A landscape with many peaks, sampled at points; each row gives a point and its height.
A climber steps from a point to the highest of its 2 nearest points, and stops where none of them is higher. Distance is the straight distance between rows; heights are no part of it.
Vinam: [-41  19  -8   6 -12  16 -28   0  -7  40   9  10  -3 -19  16  12 -18 -10
  -6  -6  28 -16 -18]  height 4.69
dapob: [-16 -10 -19  -5 -13  -4 -21 -11 -15  12   2 -26  -8 -39   7  15   9   5
 -12  28  24  -6 -37]  height 2.21
dum: [-19  23  28  21 -12 -24 -20   0 -10   0  50  38   6   2  23 -14 -19   1
 -16 -22  30 -28  20]  height 2.94
tud: [ 23  41  33  -1  -3 -25 -63 -42   0  43  28  -6  27 -11  16 -31 -18  20
   8  12  15  -7  -6]  height 3.07
topas: [-17  -4  34 -46 -24 -23  18  30  41 -14  12  27 -30 -16  26  15  40 -42
 -11 -30  42 -24  34]  height 6.24
fuzed: [ 29  30  38  42   7  16   6 -47 -10  58 -33  -3  -5  -8 -25 -10 -50  54
  32   0 -19   7   6]  height 1.56
Bemas: [-13  27  10   4   2  26 -13  21  15  44  31  28   7 -17  24 -14 -24   9
  -6   8  41 -20   3]  height 3.96
mil: [ 37  -1  25   5  -2 -28 -40 -40  11  -8   4 -37  20 -35   2 -25  25  40
  10  21  -7  -8 -23]  height 3.52
divik: [ 17 -26 -14 -19  15  13  41 -21  14 -22 -55 -17  -4 -17 -37  19   9  42
   6  18 -37 -10 -34]  height 3.40
kebud: [-18   3  21   3 -14  -8 -32  -8 -20 -25  36  17  21 -17  13 -17  14  18
  -8  -3  14 -25   8]  height 5.15
megid: [ 28  -4  23  17  19  -1  19 -38   4  -9 -39 -11  21 -14   3  20  28  47
   9   6 -15 -10  -2]  height 2.74
veped: [ 25  35  51  19  30  12   2 -67 -11  49 -58 -13  16 -12  -9  14 -20  41
  40  18  -3  -8  17]  height 1.90
zovas: [-17   8 -16 -20   3  21  -4  15  31  46   3   5 -10 -23  19  20  -6  -2
  -9  29  39  -4 -41]  height 4.65
nek: [ -9 -14  -6 -39 -19   0  -7  22  23  -3  -5   7 -53  49  -9  16   2 -72
 -14 -23  34 -13  46]  height 3.71
Bis: [ -2 -22  -1 -40 -28 -12 -15  25   9 -26  12   4 -39  18   5  10  28 -64
   0 -25  39  -8  60]  height 3.51
Vul: [  5  -9   4   7 -13 -19  -4 -19  -3 -14  13   2  13 -11   9   0  45  28
  -8   6  -4  -1  -9]  height 2.23
zoted: [-17  18   8  -3   4 -15  -6 -10  13  19  29  20   2 -24  33  10  26 -13
 -37   9  42 -43  -3]  height 2.22
kuv: [ 15 -21  18  -4  11  10  17 -30   9  -3 -68 -12   0 -19 -38  12 -11  56
  14  38 -22  -2 -35]  height 4.18
sasa: [ -3  17 -24  -4   5  25 -30   1  -4  21  16 -20  17 -24  10  -8 -14   8
  14  39  35   8 -24]  height 5.16
Linop: [  5 -23  17  13 -10 -36   4  17 -17 -48 -11   0  -8  15   1   7   5 -30
 -14 -24 -16 -12  51]  height 4.76
ziti: [ 26 -13  30   9   1  -6  35   1   3 -63 -20   0  -1   5   0  24  25   2
  13 -24 -12  -5  48]  height 1.61
Nuloz: [-10   5 -13 -20  -2 -11  -2  19   1 -29  28  23   2  18  36 -15  38 -33
  -5 -13  10 -21  46]  height 0.92
naze: [-27  29  15   7   7 -19   1  14   9  25  22  37   3  11  45   5   6 -31
 -23 -14  42 -12  17]  height 1.85
Gebis: [ 15  -3 -17   9   8  10  -1  10  -9  -2  -9 -17  30   7  -6  14 -14   2
  -2  17  -2  32 -15]  height 4.61
sez: [  3  17  45  35   1 -37 -16   2 -13 -10  20  17  39   4  10 -22 -15   8
  -3 -22   6   0  16]  height 4.04
vut: [  7 -12   4 -35  -8  -2  21  29  40  14  23  15 -11 -51  12   6  44 -12
 -35   2  36 -28 -12]  height 5.45
kevu: [ 10  11  23  18   2 -36 -31 -16 -13  -4   5   4  55  -8   9  -8   1  13
 -19  -8   1  -6  -1]  height 3.74
guna: [-10  19  -9 -15   5  31  -7  25  40  29   0  16   7 -20  30  19   3 -23
 -19   3  30 -39   0]  height 1.52
fugum: [ 10 -12  42  33  15 -21   1 -19 -18   1 -11  13  21   5  -6 -15  11  27
 -22  22 -13   0   0]  height 5.68
Ped: [-11 -15   7 -16  -9 -37 -15  36  -6 -36  -1   0 -31  22  12 -10  -2 -44
 -14 -18   2 -27  63]  height 4.19
Lar: [ 35   7   1  19   5  14  -7 -49   6  18 -52 -18  13  -6  -6  29 -19  56
  49  34  -9  -2  -5]  height 2.91
Lufab: [-12  11 -43   2   7  33   0  -6 -22  -5  -6 -14  13  16  -7  15 -23 -16
  12 -12 -21   7   5]  height 1.99
fop: [  2 -30 -12 -48 -17  -5   4  33  22 -38  -3  -8 -39  36 -24  -7  17 -39
   7 -38 -12   6  27]  height 4.20
Vafir: [  0 -42  -5 -21  -6 -12  39  -5 -11 -16 -11  -7  -4 -25 -28 -12  41  15
 -12   4 -40  -2 -12]  height 2.60
kolo: [ 29  -3  16  19  -2 -30   3  -9   7 -35  36  -5  14 -11  14  -5  37  13
 -18  -3   1  -9   1]  height 2.03
fini: [-11 -17 -15   3   5  11  -6  35  -4 -18   4 -13  -4   3 -13   0 -22 -36
 -28 -13   4 -14   7]  height 0.34
vobap: [-12 -12 -19 -29   4  11   7  28  19  17  13   7 -13 -25   5   5  19  -6
 -24  33  29   9 -39]  height 5.04
keso: [ 13 -20   4  -2 -12  10 -24   5  -8 -11   5  -1  28 -27 -12  -7   3  31
   5  24  10  16 -14]  height 0.66
beno: [-16   3  -6  -2   3  10  -1  32  -6 -19   8  -2 -19  34   5 -12 -21 -46
  19 -30   0   2  44]  height 2.57
nes: [-28  18  -5  25   6  16  26   2 -11   1   1  -3 -21  37 -12   0 -28  -4
  16 -25 -22  30 -17]  height 2.26
Libi: [  2  15   8  50  12 -10  33   2 -19  -2  -8   6   0  12   3 -14 -36  -1
  16 -37 -26  -6  51]  height 1.77
zivi: [ 16  25  22  43  27   3  23 -36   1  24 -27   7  18  14  12  14   0  37
  24 -17 -23  -4  23]  height 6.48
vuri: [-43   7  -9  -4 -13   1 -45  -6   1  41  -7  -4   8 -17   7  -6 -16  16
  16   5  15   4 -38]  height 4.26
rivag: [  8 -29   9 -52 -25 -32  14  29  -2 -50  21  14 -24  -6  -6 -20  39 -41
  -4 -12  13  -7  60]  height 0.70
Sigo: [ -9  -8 -44   4   2  29  -5  16   1   4  21   4 -19  21  13  -5  -9  -8
  -6 -11 -12 -22  12]  height 1.89
gozel: [ 11  41  32  12  14 -33 -50 -42  11  17  50   1  24 -13  16 -34   0   9
 -14   7  32 -20 -15]  height 2.78
ror: [ 11 -24 -11 -48 -17   9  -4  30  32 -20   3  -8 -55  47 -30   6  -2 -66
  -7 -29  27   8  19]  height 3.88
Zag: [ 32 -18  15   5   1 -14  -1 -37  11   3 -55 -36  -4 -30 -28   8  -3  48
  28  44  -9  12 -32]  height 5.09
Kiduk: [  4  19   1  41   4  27  24 -23 -28  22 -19  17  10   5 -21   5 -39  20
  21 -12 -26   6  28]  height 3.49
fom: [  4  -8 -28 -14   4  16  16  12 -12  -8 -16  18   5  42 -23   9 -14  -9
 -11  18 -28  24 -12]  height 0.57
molek: [ -1 -15  13 -52 -20  10  30  33  50   3   5  14 -25 -38  -2  22  35 -39
 -28 -13  37 -18  -2]  height 5.66
feve: [-18   8  10   6  -9   7 -13  42   0 -16  29  11  -3  10  17  -8 -24 -24
  13 -36  18  -1  27]  height 2.84
Pebe: [ 18   5 -11  37  14  -2  -8 -18  -1  33 -26 -21  20   2   2  -4 -24  25
   5  12 -29   7 -16]  height 3.45
dipo: [ -8   0   9  21  -6 -11  10  26 -16 -38   3 -15 -40  38   3  -8 -21 -39
  17 -23 -11   0  61]  height 2.34
raled: [ 28 -23   6   6   5  20  -3   3   4 -18 -21 -10  25 -16 -22   5  -1  46
  14  30 -12  20 -17]  height 0.79
Nulef: [-20  -2  11  30  -5  -8 -13   0 -10  25   6  17  -3  21   7 -11  -3  27
   2 -11 -16   2   0]  height 0.64
vazo: [ 24   1  25   1 -18   0 -60 -20  -6  35   6  -1  19  -5   0 -26 -23  42
  25  36   1  10 -11]  height 0.26
vefi: [  8   7   2  25   7 -10 -30  -3   5  28   5 -14  17  -8  14 -13  -5  18
   2  20  -1   9 -21]  height 3.00
logat: [ -1 -28 -38 -26  -8 -13  33   3   2   4  -1 -13 -18  -4 -10  10  35  -4
 -12  17 -22  27 -45]  height 1.26
zivo: [-40 -18 -18 -25 -10  -7  -6  17   3  20  -8   9 -10  -5  -9   5   7   1
  -8  -2   1  16 -55]  height 0.98
fefig: [-16   4  16 -14 -17 -26 -16  -8  -4 -46  39  11  13 -25  15  -8  39   8
  -9 -26  22 -23   6]  height 5.70
paza: [ -6  -8 -42 -31  11  -2  15 -18  -8 -13 -38 -26  16  -6 -21   9  -3   2
   9  38 -24  22 -54]  height 7.26
nuzi: [-15  11  20  35   3   2 -21 -35 -33  15 -14 -17   9 -13  -5 -14 -11  31
   8  18 -17  -6  -2]  height 3.50
gog: [ 12 -15  -9   0 -13  12 -32  -9   4  16   0   4   8  -4  -7 -14  -7  49
  18  50  -5  20 -27]  height 0.47
Zel: [  2 -12   2  -6  24  18  46   0  14 -15 -54  10  -4  39 -25  21  -3  15
   5 -13 -45   0  -7]  height 3.86
refeb: [-27  -6 -15  -4  12   4  20  20 -11   2   7  12 -29  51  -9  -4  -6 -41
 -16   3  -7  18   1]  height 0.86
kulus: [ 32  21  52  12  -3 -34 -55 -45  -4   6  14  -2  45  -9   4 -16  -3  30
  -5  13  -5  -3  -8]  height 3.39
Batef: [  5 -19 -27 -11  -2  16  24  20  -2 -23  18 -16 -40  19 -17   8  19 -25
 -21   5   1  20 -15]  height 1.59
labo: [ 19 -26   7   4 -17  -3  25  -6  -5 -49  -8 -13 -27  16  -3  30  48  -5
   9 -21 -21   4  38]  height 1.74
dibik: [ 37   8  22  15   6 -19 -56 -47 -10  23 -20 -35   5 -20  -1 -26 -13  25
  26  62  -7   3 -12]  height 2.61
sar: [ 29  27  27  35  12  -4  -8 -39 -26  56   2  17  20  -7 -12 -44 -29  38
  16   6 -26   2  21]  height 4.27
tosut: [-23  10 -45 -34  -3  30   2   1  -6 -17 -14  -9  -4  16 -23   7 -29 -17
   2   9 -19   9 -47]  height 1.31
dur: [  1  -7  12 -30  -7 -28   2   5  26  18  35   7   0 -56  16  -7  44   7
 -35  11  41 -23 -30]  height 5.18
nebi: [ 13  11  42  23   1  12 -16 -36 -16  34 -40  -1  13 -10 -24  -8 -39  46
  32  19 -13  19  -6]  height 1.82
Bimur: [ -7  13  20 -20  -8  23  17  24  59   4   1  25 -34  -3  31  25   8 -53
 -17 -11  34 -42  37]  height 1.32
ren: [ 16  18  22  43   8  19   8   0 -18 -16  18  -2  13   4   0 -14 -15  15
  12  -1  -1  16  24]  height 2.87
Daso: [-10  20  -5  16  14  35  37 -17 -13  -4 -35  -1  -3  25 -31  13 -49  12
  24 -15 -36   4  -1]  height 3.01
kefos: [ -5  -1 -15  24  10  -3  15 -37  -9  17 -33  -6 -14  21  -3  16  11  38
   8  28 -33  16 -29]  height 1.12
lazav: [-11  12   3  12 -16   1 -12  16 -11  -4  20  -5  11  -5  14  24   0 -17
  -3 -14  32  22 -10]  height 4.21
lezi: [ -2  42  -5  19  -3 -20 -28 -26 -28  81  21  14  15 -33   3 -35 -36   1
  -1 -10  14   1   0]  height 7.03
vuru: [  8  12  34  32  17   8  -4 -39 -13   0 -35 -18  10  -8  -1   1   6  41
  14  20 -17  -9  -8]  height 3.12
led: [ 19  22  18  19  10  -1 -15 -35  -8  56 -41 -15  17  -6 -23 -22 -52  27
  45  28 -19  35 -16]  height 2.11
dutif: [-10  15 -30   3  -1   3 -30 -22 -11  36  -8 -13  20  -4   3  -8 -29  16
  31  46  17  32 -33]  height 4.43
Ril: [-29  23 -19  -8  16  29  18  36  -1  38  19  25 -17  16   5 -15 -40 -40
   1 -24  11  -5  24]  height 3.27
toge: [-34  11  20 -14  -9 -14   8  33  28  -4  21  14 -22  -6  34  12  33 -28
 -11 -26  41  -9  -1]  height 6.80
Lanot: [-14  -6 -57 -46  -2  16  -2   5  11  -3  -2 -15 -21   0 -11   2 -20  -8
  -5  30   1  -6 -60]  height 1.01
napi: [ 33  16  15  15  28  14   9 -57   7  49 -71 -18   2  -3  -8  33 -36  50
  40  32   7  -6  -1]  height 2.36
zesit: [ 11  -6   8  12  14   4  24  24   3 -41 -24 -18  -7  30  -5  -1 -19 -27
   9 -32 -28  -3  54]  height 2.08
Sibut: [-33   6  -4  13  -8  12  -7  16  -8  25  20   4 -16 -15  12  13 -26 -30
 -27 -15  32 -29   3]  height 5.08
budun: [  2  24  14  10  13 -18 -28 -14  11  17  35  -3  22 -15  32 -20   6   1
 -26   2  27 -28 -11]  height 2.50
dafe: [-11 -14 -17 -24 -19   0  -5   0  -8  -7  18 -11   0 -36   6   9  41  -8
 -14   1  16  -5 -16]  height 2.01
kivib: [  5 -21 -39 -48  -3   3  35  -9  -6 -36 -30 -14  -9   8 -42  15   0  -8
  -9  14 -39  14 -48]  height 5.47
Gabog: [-12 -27 -14 -26  -8  11   9  28  14 -36 -13  17 -31  46 -14  -9   9 -15
  22 -34 -33  10  24]  height 3.79
nafo: [-13   7 -31 -14   5  13 -22  11  11  23   7  11  27  -1  25   5   9   4
   4   0  12   1  -9]  height 1.83
foli: [  5   8  13  43  -8 -20 -11  -1  -9 -19  46   9  -5  11  24  -2  -6  10
 -13 -24   9 -21  22]  height 2.53
giv: [ -1 -33  -5 -15 -15 -28   4  27  14 -24  11  -5 -33   4   7   9  32 -29
 -13 -40  -3  -4  11]  height 3.46
mitez: [ -8  20   4  30  -4  27  -9  17 -14   0  35  11   4   2   5 -14 -31   8
  15 -20   7   8  22]  height 3.19
ribak: [ 30  -6 -20  17  -4  -6 -22 -43  -3  13 -36 -22  12  -6   3   9 -14  37
  32  50  -6   8 -15]  height 3.73
zub: [-12 -19   1  -4  -1   1  27  21 -18 -32  15   2 -26  14 -11  -4  33 -26
 -11   6   3  18  15]  height 1.43
Kud: [ 17  21  -3  33   4  13  -5 -24 -28  38  -7  12  27 -12 -21 -24 -45  30
  16  -7 -21   1  24]  height 3.89
kesuf: [  9 -36 -42 -61 -11   2  14  13  12  -2  -1   9 -20  25 -21  17  30 -38
 -20 -10 -19  10  -8]  height 4.68
tamem: [  7 -23 -21   8  -2 -18  12  -8   3   6 -14 -13  -7   2  -4  19  24  21
  -9  19 -18  24 -41]  height 1.48
lobu: [  7 -13 -21  -7  -7  19   1  29   7  13  26  20 -10  -2   7  12   0  -1
 -30  28  30   6 -18]  height 4.64
Nez: [ -1 -24  -5 -30  -1 -14   7  31  -2 -41   8  11   1  12  -1 -22  37 -35
 -11 -12  -9  -8  46]  height 0.78
mun: [  2 -18   3 -12   2  12  27  14   2 -53 -38 -16 -16  41 -40   9  -8 -33
  14 -25 -27  19  24]  height 1.86
kemiz: [-20 -16 -13  -7  -7  14   6  28  11  -8   6  28 -18  40   3 -10   9   3
  14 -17 -19  19   1]  height 3.32
taput: [-46  16   5   5   3  -8  -4  -2 -11  14  15  20  -7   3  37   4  32 -26
 -24 -10  22 -18   3]  height 2.02
rifof: [  1   6 -37   9   5  31   4  13  -7 -11   4  -7  -2  37  -5  -3 -31 -25
   5 -19 -27   1  33]  height 2.24
vifa: [ 18 -13  17   7  -6 -39  25   3  -3 -60  43   5 -12  -5   9 -11  37  -8
 -21 -11   5 -12  24]  height 1.75
zevi: [ 13   2  43  17   0 -24   2 -21 -14 -57  12  24  32  -2   2  -2  20  23
   0  -5  -2 -21  34]  height 1.27
poku: [  1 -27  -5  -3   0  -4   4  13 -15 -34 -25   5  14  17 -12  14  15 -22
 -18 -16 -24   1  29]  height 5.25
lifes: [-18  17 -16   4  11  31   0  33  11  39  30  31 -16   1  17 -16 -35  -7
  -2  -9  20 -20  13]  height 3.59
vib: [ -9  17   8 -20  -1   2  12  29  28   7  16  37 -27  10  37  13  -5 -54
 -25  -6  39 -45  58]  height 1.21
Goso: [-33   5   9  10  -2   1 -28 -14 -21  30 -16  -7   9 -19 -18 -27 -26  19
  12  15 -13   4 -30]  height 3.87
dad: [ -8  26  19 -10   4  16 -22  10  35  50  13  13   3 -31  23  -9  -6  10
  -9  26  44 -17 -26]  height 4.28
Rasib: [ 22  -1  -2 -10 -17 -23 -47 -26   7   1  26 -20  15 -52  17  -2  23  31
  -8  21  28 -19 -29]  height 4.34
gidob: [ 25  34  34  36  10 -18 -20 -42 -10  20  -3  11  52   5   4 -14 -10  32
  13 -14 -20 -11  19]  height 4.83
lisuf: [ 13 -16 -21  31  -7  14   0   5  -3   1   3  -4 -14  28   5  24 -20  15
  -1  -6 -24   4  -4]  height 1.73
vanin: [-10 -16  -2 -21  -5   1  20  26   0 -19  36   3 -35  -9   3  -7  39 -30
 -28   8  23  -7  15]  height 1.30
pami: [  1  24   5  16   7  -5 -17 -15 -15  70  -2  -9   8  -7 -14 -37 -48  14
  21  26  -6  36 -29]  height 1.84
zerer: [ -3  -4  25  42  -1  -5  32   8  -4 -25 -15  17 -17  32   6   8   4  19
  11 -16 -18  11  29]  height 2.25
tifol: [  2 -20   4  -4 -10 -28  15   9   8 -34   7 -12  -4  -8   8  -1  45  -5
  -1 -40 -14   5   3]  height 3.20
velur: [-21   8  15  30  10  19  33   3  -3 -11 -28   5 -12  32 -13   9 -13  20
  23 -26 -30  18   8]  height 2.58
Rugep: [  6   4   8 -31   1 -32  21  11  21 -19  44  17 -16 -15  33   8  49 -39
 -39 -11  36 -39  22]  height 2.70
vom: [-32 -21 -28 -39  -3  -3  17  13   5   7   1   6 -23   0   3  13  43 -25
 -15  -5   1  12 -34]  height 1.09
mok: [ 17  10  19  -7 -21 -17 -62 -32  11  21  35  10  13 -19  26  -7  12  34
  -4  26  30 -21 -26]  height 3.83
bedig: [-12  11   1  -3  -4 -25   0   3  12 -11  38  24 -21  -8  39   8  21 -32
 -40 -12  35 -50  22]  height 2.44
meno: [-39   5 -11 -17  18  22  13  26   8   7  22   4 -29   3  11  -9  19 -35
 -20  11  28 -14  -2]  height 1.17
dut: [ 42  29  25  18   8  -7 -42 -44 -10  49 -12 -32  13 -13  -8 -34 -39  20
  38  45 -13  20  -1]  height 2.46
Sadeg: [-29  -7  -9   9   1  -1  -9   9   3  26  -9   7  -4  18  -2   0 -17  14
   5  -8 -16  18 -45]  height 0.83
Rof: [-30   5 -16 -27   9  20  -2  32  -8  -4  -1  13  17  16 -11  -6   2 -38
   3  -7  10  24   0]  height 2.93
nup: [-18   3   2 -43  -2  -4   2  38  22 -14  16  33 -28  13  33 -12  30 -45
  -6  -6  31 -35  53]  height 1.08
Gep: [-31  22 -36 -15  22  21   3  12 -11  32   7   9   4  14 -11 -15 -40 -22
  -4   9  -4   8 -29]  height 2.73
Vabo: [  6 -46 -14 -56 -25 -13  25  21  11 -28   0 -12 -24   3 -30   2  36 -36
  13 -44 -20  12  24]  height 4.52
Dof: [ 15 -41 -11  -9   0  -3  22 -11   2  -7 -24 -12   0 -27 -31 -13  21  39
  -6  22 -37  -5 -33]  height 2.86
mefib: [ 17   4  10   6  12 -16 -40 -28  -2  20  -3 -33  21 -24   4 -35   6  23
   9  43  -4  -2 -30]  height 3.10
kevub: [  7 -47 -27 -46 -29   3   9  27   2  -2  16   2 -12 -29 -24  20  12 -13
 -24   0   7   5 -25]  height 0.63
Rak: [ -6  29  24 -16  -2  24   8  15  48   5  10  33   4 -30  33  24   6 -26
 -22  -2  44 -45  19]  height 1.42
der: [ 26  11  11  37  29  20  36 -22  17  15 -40  -3  -3  18   1  26  -4  50
  22   5 -18   3  -5]  height 5.29
Rozi: [  2 -10 -37  -3  -9   0 -17 -32 -10  -3 -24 -19  19 -15  11  20  15  24
  19  26 -11   3 -16]  height 2.90
gezu: [ -8   9 -29  27  20  22  14  -5  -2   2  -5 -30 -15  11  -9 -11 -24  12
  10  14 -18   8 -31]  height 1.51
viban: [ -2  11   8  45  -4 -17  12  24 -17 -13  20   1 -22  20  16 -13 -38 -16
   6 -34  -8  -1  46]  height 2.05
met: [-31  22   4  31  -2 -14  -8  10 -26  24  21   9   1 -16  11  -9 -29 -32
 -23 -27  27 -21  19]  height 5.55
Rupef: [  4  11  11  21  -2  22  11 -18 -18   8 -42  -1  11   5 -28  18 -45  43
  32  21 -12  27 -13]  height 1.54
duba: [-13 -13 -13  -5  -3   5 -15   8  -5 -10   8   4   8  -6  13  -6  33  10
  -3  -3  -5   0   0]  height 2.06
mivi: [  9  23 -12  28  10  17   2   4 -23  21   9  -4  18   4 -12 -12 -41  10
  13  14   3  35  -8]  height 5.21
Fol: [  3 -13  25  33  16  -8  28 -11 -18  -6 -44   7  16   9 -17  17   4  13
 -16   2 -26   2  11]  height 6.50
Loko: [ -1   6  30  30  -8  -6 -15   6 -20  -6  31   5  21  -9   7   1  -6   3
 -15   4  32  19 -11]  height 3.90
vedol: [ 22   4  37  24  10  12  20 -13  -9 -41 -14   7  28  -4   0  13  12  28
  16  -5  -1 -14  40]  height 1.44
Mupof: [ -8  -2  22   9   0 -28 -10  18  -3 -34  10  18  23   4  20 -12  11  -1
   3 -30   5  -5  25]  height 3.69
sor: [ 10 -28 -19 -12 -12 -10   5 -23  10 -10 -46 -31   2 -32 -32   5   1  40
  39  34  -8  25 -49]  height 4.17
kan: [ 28 -42 -18 -12 -10  -8  14  17  -2 -20  11 -23   3 -35 -18   7  18  -2
 -22   3 -10   9 -21]  height 0.54
lozup: [  3  -3 -14   2  -3  16   6 -11  -7 -15 -32 -13   8  10 -31  21 -42  27
  25  22 -20  32 -46]  height 1.25
kude: [-11 -20   6 -61 -22   3  19  33  26  -6  15   9 -30 -15   2  11  47 -46
  -6 -29  27  -7   9]  height 5.87
Dun: [  6 -11  -7 -19  -9 -39  18   7  14 -15  37  -1  -7 -21  22  -7  64 -19
 -23 -22   8 -13   3]  height 2.92
suv: [-21   9 -16  10  17  14  12  16  -8  14  19  -2 -14  17  14 -14  10 -20
 -17  14  11  17  -6]  height 1.03
sume: [-18  -5 -27 -32   8  21  22  10  -7 -14   2  12 -27  55 -23  -6 -11 -30
 -12   3 -25  18 -26]  height 0.73
Ruga: [-14  37   5  39  -5 -11 -18 -24 -33  46  31   5  10 -12  12 -16 -21  -8
  -8  -8  19  -5   7]  height 6.28
gez: [ -6  19 -16  19   4  27  -6   5 -14  41  28  -7  -2 -15  -3 -11 -42   1
  -2  24  30  15 -19]  height 5.91
mefu: [ 16 -16   5  26   2   5  30  -5  -1 -29  -3  -2 -12  14   2  16  30  15
  -1   0 -18   5  11]  height 1.97
vab: [-22  -8 -28 -44   3  21  -8  19  19  15   3  21   8 -15  19  11  22 -22
 -18   1  17 -26  -9]  height 1.65
feg: [ -1 -13   4  26  12   1   6   4 -25 -15 -16   5  27  11  -8   1  -3  -6
 -23   2 -20  -2  24]  height 5.77
vigi: [ 17 -17 -13 -15  -8  21  13   4   7 -34 -27 -18  10 -10 -37  18 -13  22
  14  13 -24  22 -36]  height 0.99
Fome: [-26  -6 -46 -24 -10  12 -14 -15 -13   0 -11 -17   1 -18   2  18  11  -3
   4  21   2  14 -32]  height 2.48
vuruk: [  1  25 -50 -15   7  26  16  -8 -10 -12 -17 -14   3  30 -19  16 -50  -4
  14   7 -31  12 -30]  height 1.62
fus: [ -8   8 -28   0   5  13  -5 -24 -20  26 -26   9  18  12 -21  -8 -36  25
  20  52 -13  24 -26]  height 3.72
Viz: [ 14 -14   2   5 -10 -23 -23 -27   3  -1  10 -42   0 -48   3 -11  31  30
  -1  10   7  -5 -35]  height 3.92
Zemi: [  9  41  42  31   5 -34 -28 -35 -11  23  23   8  44  -8   1 -27 -25  13
   9 -31  -8  -2  18]  height 4.42
mor: [  8   0   2  30  20  33  21  14 -14 -19   9  -4  -6  15 -19  -9 -24  10
   9   7 -22  24  11]  height 2.56
mugo: [ 13  -3 -20  17  22  12  15 -10   1   1 -36 -15  24  20  -6  15 -10  10
   4   5 -30  18  -9]  height 4.06
meros: [ 21  -1  13 -18  -7 -40 -18 -18  22  -1  44  -9  25 -40  14 -16  37  13
 -28   3  27 -18 -27]  height 4.81
Bur: [-30  28 -39   1  11  22  12  10 -24  45  12  20   3  10  -3 -15 -40 -25
   3 -21  -6  12   6]  height 2.99
defub: [ 11 -42 -18 -26 -13  -2  28   7   0 -38 -18  -7  -5   6 -33  11  31 -23
  -6 -27 -33  -1  20]  height 4.84
Mager: [ 61   0  39  13   2  -8 -30 -44   8   8 -25 -29   8 -19  -3 -11   5  52
  22  58 -13   2  -8]  height 2.09
Rovo: [-18  18  -4  29  19  -5  36   3 -29  13 -20  11   3  33 -13 -14 -28 -21
  16 -34 -35  14  34]  height 1.55
sab: [ 12   1  13  18  40  28  62  -8  13  -4 -46   0 -17  33 -18  33 -15  27
   7  -2 -26  -3   4]  height 4.46
Ris: [  5 -33  -2  -8  -5  -1   0  35  -2 -31   8 -14  -1 -19 -12   4   9 -23
 -25  -6   6   0  -4]  height 0.44
Val: [  0  -7 -31  -1  11  25  22   7   7 -22   2 -29 -25  13 -12   1   5  -2
   1  10 -18  19 -28]  height 1.81
meki: [  8  -8  -1   8  28  30  44   4  -2 -29 -17 -14 -14  13 -22  -2  -5  19
   3  22 -28  12  -8]  height 2.20
Betov: [-14 -24   3 -10  -8 -31  -4  34  10 -11   5   4 -40  18  20   6   9 -55
 -34 -26  13 -22  27]  height 3.78
tiza: [  4  21   2  20 -10  19 -32   4  -6  16  41  18  16 -10  15 -18 -19  23
  -1   3  23 -11   9]  height 3.57
mak: [-15  -8  -3  -6   1  16  12  12  -6 -35 -19 -22  -2  23 -24  20 -12 -26
  18 -31 -26  21   0]  height 1.71
dimo: [ 19 -25   3  16  -4  -8  33 -13  -5 -18 -31  -9 -15   7 -15  33  28  31
 -10   6 -27  20 -21]  height 1.72
Pas: [ -4  -2  24 -45 -24 -31  -1  35  28 -23   6  -1 -52  10  15   3  15 -69
 -14 -17  49 -20  61]  height 3.30
Kab: [  0  -4 -21  35   2   0   0   6   0  -4  27   6 -14  24  24   3   0  -2
  -6 -23 -19 -12  22]  height 2.10
Moro: [-29  -8  24 -14 -24 -18  -3  17  10 -18  29  24 -16 -23  19  -1  32  -4
 -14 -24  35 -21  -3]  height 6.26
lufin: [ 12 -31 -36 -51  -5  10  20   2  -5 -33 -20 -11 -12  19 -37  13  15 -31
 -10 -13 -38   7 -10]  height 4.67
nedun: [-28  18 -33 -37   7  39   5  21  15  24   7  18 -16  17   3  11 -24 -25
  -6   7  18   3 -28]  height 2.47
baf: [ -8   7  11   5  15  -2   4  24  -2 -28 -10   9  25  18   9 -22   3  -6
  20 -26 -16   4  40]  height 3.38
vaka: [ 47  11  35  29  10 -16  -8 -29   5 -30  23 -10  34  -5  10   5  17  37
   2   7  -2   1   4]  height 1.76
fena: [  6 -26 -49 -55 -22   9   4  21  24   4  -1  -8 -19 -15 -11  20  -5  -7
 -10  13   1   2 -54]  height 0.77
vof: [-20   3   4 -14 -15  13 -14  32  16   8  12  10   8  -8  15  22  -6 -31
  -5 -26  44  11  -3]  height 4.48
Zav: [ 29  44  27  22  -1 -18 -49 -40 -16  40  13 -27  27 -18   5 -19 -32  14
  25  17  11  23  -8]  height 2.80
roke: [ -9 -17 -28 -47  -2  22  -2  29  15  -1   2   8 -18  21  -2  14   6 -43
 -13 -27   2  -4   1]  height 5.11
Doni: [  2 -24 -22 -19  -9 -14  -7 -13   8   1 -14 -38   5 -44 -10 -12  23  24
  22  28  -8  17 -42]  height 3.62
kalir: [-14  -1  -2 -40   1  20  -6  37  31   9  -4   7 -14  10   9  22  -3 -62
 -13 -30  35 -10  16]  height 4.77
Duga: [  7  14  30  41  10 -21   2 -21  -6   4 -23   9  37  13  11  -1  -3  22
  11 -35 -24 -11  26]  height 5.46
potuz: [ 35  42  34  30  11 -12 -24 -63 -15  20 -14 -17  36  -8   6  -2  -9  39
  29  16 -11   5  10]  height 4.25
koro: [-17  11  -4  -1   7   4  -2  28 -15   9  -4  18  32  21   6 -11 -13 -18
  11 -21 -11  27  19]  height 3.13
Piba: [ 22 -17   7   0  -8 -13   1 -21  -3 -18 -18  -6  28 -24  -1  16  37  36
   7  -7 -21   2  -2]  height 2.45
rop: [-13  19  27  -1  -8 -38 -14  28  14 -25  38  29   9   6  32  -7  -9 -13
  -9 -27  37 -25  31]  height 3.31

Where does a climber stop that starts at each point below?
zesit -> vobap
viban -> vobap
megid -> lezi
bedig -> Fol
meki -> vobap
Ris -> rifof

Call two points neighbours if one is among the 2 nearest of the other. Go from one point of each pair to the other, from neighbour to neighbour, staying as high as possible. Name the lowest point that can't be avoided.
toge / gez -> vefi
roke / rifof -> Sigo
Zag / Rasib -> Doni
defub / paza -> lufin
